Points on a hilly landscape, in no order, each with its height.
From any point a climber steps to the highest of the 2 points nearest to it. It stops when none of these is higher. Distance is the straight distance between rows; heights are no part of it.
K354: [-28 -33 -79  17 -35 -49  40   2  64  35  35   8  -1  43  23 -70  24   4
  33 -83]  height 181
K333: [-38 -23 -50  33 -51 -34 -12  46  21  -4 -11 -62   7  53  13 -33  -6 -13
 -16 -14]  height 454
K188: [-11  24  30   7  -9   3  57 -12 -22 -83 -14 -26  28 -93 -45  37  63   6
  -6  19]  height 127
K57: [ 10 -35 -51  13 -58 -30   5 -24  40  21  32   8   3  37  14 -76 -29  18
   8 -56]  height 214
K599: [ 27 -34  37 -26  -1  41  22  27  45 -50   8  56   4  17 -42  49 -25 -26
 -17 -18]  height 329
K468: [-27   5 -58 -40 103  21  23 -28  19  83  69  11 -66 -28  23  15  43 -24
  33 -11]  height 128
K739: [  8 -65 -31  56 -63 -48 -16  29 -11 -28 -26 -51  -1  22   9 -69 -10 -31
 -20 -33]  height 405
K822: [ 29  35   9 -67  18  -4  22 -75  -6  60  49 -51 -71  14  31  -3   6  15
  -4  13]  height 219
K415: [ -7  32  29  -1  16  27  27 -28 -15 -66  24 -39  44 -53 -18  38  75   9
  26  11]  height 112
K841: [-24 -10  12  37  99  18  23  21 -18  47  41   8  -2 -75  -6 -32  47  -1
  28 -31]  height 433
K968: [  37 -117   -7   -9   11   33   -3   15   33    2   27    4  -25   31
  -15   11  -24  -72  -17  -35]  height 417
K110: [ -3 -32  47 -24  15  51  48  29  44 -37  -3  41  10 -39 -50  58   8 -19
 -25  11]  height 367
K433: [-48   3  17  12  60  57  -4  43  27 -24  -4   9  33 -53 -33  47  42 -22
 -15  20]  height 452
K889: [-45  -2 -11  -7  47  35 -11   5  12  77  62 -19 -44 -21  27 -16   3   1
 -16  13]  height 280
K538: [ 30  30  48 -56  23  31  16 -37  -3  29  35 -45 -21  17  14  61  24  19
  24  33]  height 486
K559: [  4 -45  17  29  -2  13 -16  43   0 -65 -63   6  32  17 -33 -17  -4 -42
 -25   3]  height 605
K221: [ 29 -20 -27  16  -5 -18 -11  -7   3   8  -4  28  13  24  -9 -50 -31   8
   9 -57]  height 243
K803: [-17  34 -42  37 -27 -35 -26  22 -14  -6 -80 -17  46  38  18 -36  18   0
  21 -13]  height 530
K680: [-23  28 -28  18  -9 -14  -1  15   8   0 -50 -29  57  30 -16  27  20  22
  24 -28]  height 444
K498: [ 21 -37 -90 -21   5  10 -21 -21  12  10  70  72 -40  43  13 -32 -49 -12
  29 -40]  height 257
K427: [-29  37  35   4 -25 -45 -39  -6 -64 -60 -68 -20  29 -18  13  19  11  25
  10  62]  height 242
K753: [-36  -3  10  14  39  31  -6  50  13 -41 -32  17  44 -18 -35  13  16 -26
 -23  -1]  height 511
K88: [-25 -10 -29  56  -1 -47  62  37   9  11 -66 -25  15  10  10 -62  55  -1
  30 -68]  height 107
K890: [ 16 -84 -26 -21  44  27   7  33  50  31  40  26 -36  39 -23   9 -17 -60
 -13 -36]  height 372
K34: [-26 -77 -58   2 -67 -27 -27  30  43   6  27 -63  -7  53  22 -26 -20 -31
 -44   9]  height 512
K870: [-11  45  47 -32 -14 -42 -46   2 -89 -75  15 -65  26 -27  29  24   1   9
  58  43]  height 244
K743: [ -8  43  68 -12 -47 -17  -7  -7 -43 -77  -1 -21  11 -40   1  78  -6  29
 -22  69]  height 287
K895: [ 13  29  34  10 -49 -13  42 -39 -46 -92 -49  18  15 -90 -28  33  35   4
 -17  61]  height 141
K885: [-15  25   1 -42  25  20  20 -21   4  41   9 -54 -19  11  11  55  23  25
   8  25]  height 545
K933: [ 36  41  59   6 -53  -2   9  12  -8 -86 -16  37  28 -39 -23  64 -11  17
 -47  55]  height 308
K429: [ -2  58  49 -20  -8   5 -24   4 -80 -90  10 -33  21 -48  26   4  46  -5
  52  55]  height 226
K17: [ 48  55  70 -24  -4  -7  11 -36  12 -22   5  30  20  25   0  82  -5  51
  23  19]  height 399
K252: [-13  43  19  14 -10 -28 -19 -13 -73 -39 -95  12  23 -22   7 -34  12 -11
  14  69]  height 220
K159: [-44  30 -29 -32  32  48 -20   7  34  36   1 -15  48  30   2  82  33  10
  38   4]  height 552
K472: [ 15 -27 -32  54 -60 -46 -24  18 -26 -20 -73 -26  23  47  28 -76   3 -24
   6  -4]  height 451
K647: [ 32  38  75 -40  -9  -1  13 -46 -14  -9  17 -30  -6  24  -1  83   5  51
   5  47]  height 436
K445: [-22 -20  48  -5  33  59  47  32  20 -27  19  24  -4 -86 -37  64  35 -15
 -34  15]  height 400
K665: [  4 -12 -17 -25 -33  14 -23   0  23  38  37   8 -15  47 -20 -19 -52   7
 -38   1]  height 95
K786: [-21  15 -16 -27  28  47  -3  16  37  44   4  -6   5  21   2  48   5   4
   1   2]  height 642
K168: [-28   2  36  33   0   3  18  22 -39 -68 -69   0  19 -69 -26 -27  21 -16
 -19  32]  height 164
K378: [-50 -16 -19  62  16 -13  36  47  16  20 -42 -54  27 -13 -10 -12  48  11
  18 -42]  height 69
K171: [-10  23   0 -39  21  16  12 -45   6  76  73 -51 -60  -5  36 -18  23  12
  15  17]  height 241
K927: [-40 -16 -68  45 -39 -40  47  25  36  26 -18 -17  20  33  19 -79  43  -6
  18 -72]  height 145
K90: [ -3   8  48   9 -34  -8  16  -5 -63 -85 -57   6   2 -75 -19  -4   8  -6
 -44  51]  height 152
K565: [-28 -39 -84 -16  14 -12  21  26  82  48  23  -7   1  42 -22   0  27 -31
  25 -50]  height 251
K649: [-11   0  25  16 -28 -29  -3 -19 -36  18   0 -42 -40  -5 -13 -23 -64  48
 -35  15]  height 357
K155: [ 44 -79  10  50 -34  24 -64  -2  -1 -35 -17 -16  52  15  21  -4 -12 -60
 -21 -27]  height 494
K779: [ 53 -91  -3  28 -14  46 -46   3  20  -2  22 -10  18  21   8   2 -17 -62
 -22 -41]  height 458
K474: [ -7 -50 -34  12 -79 -39 -36  13  17  12  26 -44 -25  53   9 -59 -59  -1
 -50  22]  height 473
K819: [ 38  63  67  -2 -23  46 -38  19 -29 -54 -42  76  30 -64  37  16   4  -9
 -25  80]  height 191
K355: [-26  -9  20  20  81  36   6  25 -15  59  76 -38 -36 -60   9 -20  37  12
   1   2]  height 340
K396: [-24 -24 -39  -8  13 -20  46 -34  40  65  35  -5 -39  10  -5 -59 -25  30
   5 -20]  height 133
K796: [ 25   3   5  46 -50 -67 -19 -25 -25   6  -6 -20 -24  23  -1 -72 -78  36
 -48  -3]  height 401
K304: [ -30  -27 -110  -37   31    4    2    0   72   63   44   33  -15   26
   20  -12   18  -15   15  -32]  height 208
K703: [-24   8 -23  35  86  -6  18  17 -10  52  -5  30  -6 -52   8 -48  30  -4
  47 -64]  height 568
K785: [ 59  58  47 -37  -6  -7 -12 -34  11  18  23  46 -17  49  20  75 -31  31
  20  20]  height 370
K241: [  4  32  -8 -13 -21  35 -47  -4  10  31  35  27  -5  55  13  22 -64  29
 -39  25]  height 82
K369: [ 38  69  59  26 -10 -13 -39 -15 -24   7 -19  45  21  17   8  17 -33  43
  -2  17]  height 61
K306: [ -3 -19 -49  30  64   2  14   9  16  28  -6  52  -3 -12 -35 -31   2 -13
  31 -82]  height 421
K899: [ -3  26  61  -1 -23 -27 -34 -21 -60 -53  -5 -47  12 -20   4  56  -4  37
  23  56]  height 268
K959: [ 19  29   3  24   4   2 -22 -28 -23  22 -10  18   3  -6   4 -62 -39  26
 -20 -44]  height 276
K407: [ 35 -14 -42 -52  -4  23 -25 -29  12  38  48  77 -64  57  13  17 -69 -18
   3 -22]  height 301
K87: [ 66   3  61  -7 -40  -6  13  13  20 -82   5  68  36 -10 -29  58 -32  11
 -33  11]  height 328
K43: [ 50  49  45  27 -18 -38 -10 -30 -31 -29 -43  23  23  19  -3 -24 -29  34
   2   6]  height 50
K270: [ 45  34  -1 -70  -8   9 -15 -19  22  46  18  68 -42  66  32  50 -50 -13
   6   9]  height 337
K611: [-21 -14 -78 -50  72  -3  32 -15  57  78  33  24 -48   2   4   7  13 -23
  19 -30]  height 172
K636: [ 48   6  52 -12 -10  20  17  -1  10 -45 -11  61  20   7 -33  35 -22  16
 -13 -10]  height 354
K637: [ 27 -66 -11  43 -41  -1 -41  31 -11 -60 -49 -38  56  24  -1 -23  14 -62
 -18   2]  height 537
K475: [-45  35 -38   4  13   8 -11  11  20  30 -27 -51  48  28  14  41  46  32
  45 -29]  height 466
K922: [-26 -16 -25   7 -13  -2   2 -10  19  54  21 -26 -27  11 -11 -46 -17  29
 -29 -21]  height 113
K556: [-24  -9 -41  -3 106  42   9  11  22  87  54   5 -14 -34  20  38  45  -9
  36 -22]  height 88
K263: [-20  13  19  39  -3 -19 -15   2 -42  10 -33 -10 -13 -11  -3 -45 -18  30
 -11 -16]  height 312
K664: [-28 -47 -50 -27  53  32   5  46  62  39  20  14   3  37 -32  31  15 -54
   2 -37]  height 309
K643: [  34   72   56   -8  -33   16  -26   15  -90 -100   16    2   10  -59
   35   23   29   -8   25   75]  height 213
K406: [-19 -15 -10  31 -68 -49 -29  -9   2  13  26 -13 -15  33  11 -91 -67  18
 -39   4]  height 437
K248: [ -38    5   -6   15    6   -5   -4   13  -66  -19 -110  -10   25  -38
    1  -49   41  -28   38   72]  height 199
K464: [-10 -47 -75  13  32  10  -1  10  21  26  39  62 -31   0 -10 -21 -28 -21
  37 -75]  height 325
K186: [ 45  27  29 -68  15 -26  31 -85 -11  60  23   1 -43  32   7  31 -33  30
   0   0]  height 197
K535: [  8 -17 -15 -42  15 -37  60 -47  36  71  16 -34 -65  27 -29 -25 -18  14
 -21 -21]  height 156
K230: [ 23  48  28   4 -19  15 -47  -6 -16  32  10  56   5  29  14   6 -58  34
 -28   9]  height 71
K156: [ 37  69  59  -6 -31  49 -19  29 -48 -94  -6  35  17 -94  52  25  41 -13
  -5  79]  height 204
K84: [-41 -27  11  26  16 -21   7  25 -44 -40 -94 -13   0 -62 -11 -60  18 -30
   0  40]  height 180
K891: [ 27  -3   9 -55  31 -30  55 -64  18  55   1  -8 -45  27 -26  15 -17  43
  13 -19]  height 177

Call two points neighbours if one is among the 2 nearest of the other. Go from one point of each pair to the other, from neighbour to neighbour, staying as high as possible. Name the lowest point that can't be avoided.
K34 / K803 => K739
K703 / K34 => K498
K786 / K803 => K680
K559 / K636 => K599

Two climbers start at each pair of points below. Name the first point that both come to, or write -.
K221 / K922 => -
K415 / K90 => K899
K895 / K156 => K899
K427 / K643 => K899
K968 / K599 => K559

Where does a climber stop that starts at each point below?
K369 => K703
K252 => K636
K611 => K559
K110 => K559
K188 => K636
K270 => K786
K57 => K34
